Each row is a point on a landscape with many valleys, with its height.
From any point a ball takes the steepest step (drop divided by distance) to one of its 3 nearest points. It stops when none of these is lower. Distance is the straight distance between rows; heights are no part of it.
j146: [137 127  95 115 144 132 142 139 144 134 119 127]  height 21.8
j329: [130 115 174 156  88 137  83 121 102  77 137 147]  height 29.2
j867: [175 106  95 159 136 112 184 117 164 165 138 114]  height 34.6
j113: [135 138  86  95 165 128 167 139 156 177 117 109]  height 26.4
j42: [131 119 183 211 104  94 100  97  67  91 149 121]  height 33.0
j678: [150 113 145 189 106 113 119 107 105  97 148 134]  height 18.9
j537: [ 99 123 194 112  71 147  71 120 118  70 135 165]  height 63.4
j562: [141 109 169 209 102 105 107 102  79  98 151 125]  height 44.1
j363: [100 128 163 103  92 148  78 137 127  75 133 170]  height 59.8
j134: [120 166  95  78 184 116 174 131 147 218 108  72]  height 22.1
j473: [156 128  84 111 160 109 203 132 177 203 122  86]  height 54.3
j873: [ 93 193 101  70 188 140 154 134 127 211 104  80]  height 16.2
j377: [ 83 162 116  66 149 147 119 146 133 130 113 141]  height 35.5
j982: [106 179  92  67 187 124 160 138 140 216 107  70]  height 19.5
j870: [166 104 106 172 128 123 164 119 141 142 140 128]  height 9.6
j675: [156 109 131 192 114 115 126 110 109 110 154 130]  height 13.2
j103: [116 119 135 125 107 145  99 135 127  83 128 153]  height 48.9
j813: [138 108 163 189  96 120 101 110  89  87 148 133]  height 31.7
j447: [100 158  96  73 169 134 146 145 137 165 105 110]  height 5.6
j790: [123 118 162 132  94 141  89 132 115  82 132 155]  height 39.3
j219: [159 108 117 192 116 117 141 112 116 120 149 129]  height 9.3
j772: [146 111 135 170 116 133 112 124 116  95 137 134]  height 8.9
j500: [ 91 140 126  83 126 148  98 147 135 101 119 154]  height 58.2
j455: [124 118 209 205  93  91  88  98  55  93 148 131]  height 6.1
j980: [118 114 208 175  80 116  73 105  72  78 137 138]  height 25.2
j555: [139 148  84  86 170 112 184 134 160 215 121  88]  height 38.0
j988: [159 110 108 176 128 123 147 117 130 125 141 128]  height 6.0
j68: [112 121 166 124  88 139  81 126 122  79 129 160]  height 47.7
j140: [174 117  90 137 137 106 203 125 184 198 128 101]  height 2.8
j972: [124 157  86  83 174 120 177 136 152 202 111  85]  height 25.8
j621: [127 116 119 126 124 135 118 138 134 104 123 144]  height 30.4
j672: [145 110 118 146 124 129 121 128 131 107 135 139]  height 11.6
j45: [120 130 110 106 135 137 125 145 137 116 119 142]  height 39.2
j611: [119 148  92  82 165 136 150 148 143 159 110 120]  height 11.3
j201: [129 139  86  92 169 128 158 141 150 162 114 113]  height 17.9
j854: [115 112 191 141  81 137  76 124 110  69 131 153]  height 44.5
j872: [136 112 164 173  95 127  99 120 103  85 138 140]  height 26.5
j783: [148 117  90 125 153 123 157 133 156 150 128 119]  height 4.6
j109: [149 117  98 136 138 133 152 127 144 133 128 127]  height 9.4
j14: [129 114 194 193  91 106  90 100  68  89 146 135]  height 21.2
j155: [121 123 122 109 127 141 118 140 133 100 124 152]  height 41.1
j850: [108 129 126  94 125 152 109 143 137 105 123 145]  height 49.6
j238: [142 135  90 112 162 120 171 134 158 172 122 109]  height 39.1
j79: [110 110 199 131  73 140  66 114 109  75 135 152]  height 53.8
j62: [133 118 156 160  99 132  98 121 106  84 138 146]  height 22.6
j520: [160 108  92 147 141 113 175 126 161 156 136 118]  height 25.5
j895: [ 97 134 148  83  95 153  85 137 135  89 123 162]  height 67.9
j688: [ 89 128 173  89  88 153  77 136 127  80 123 167]  height 64.0
j177: [116 115 201 160  75 128  70 117  93  71 135 145]  height 36.4
j44: [146 133  86 102 161 115 180 135 164 188 120 107]  height 50.6
j593: [165 122  87 121 151 119 187 135 164 180 127 110]  height 4.2
j151: [ 84 171 106  72 171 145 133 145 131 162 109 122]  height 17.4
j831: [136 114 142 157 105 134 103 121 109  93 134 145]  height 17.6
j458: [116 155  87  81 172 129 165 146 149 186 112 101]  height 29.1
j876: [ 93 172  97  67 180 132 149 138 132 182 106  97]  height 10.6
j207: [109 140  98  79 162 139 135 142 139 140 115 130]  height 18.0
j343: [152 108 112 157 121 126 137 130 131 122 136 136]  height 3.6

Where does a ball stop that starts at each point below?
j238 | j447
j500 | j343
j675 | j343
j555 | j447
j537 | j772
j982 | j447
j79 | j455
j113 | j447
j562 | j455

Call two points neighbours if one is among the 3 nearest of the other. Go from one point of each pair to the other, from neighbour to neighbour, staying as low as possible. Name the highest point that can't be avoided.
j783 / j455 | j562
j343 / j447 | j238
j783 / j772 | j672
j783 / j343 | j109
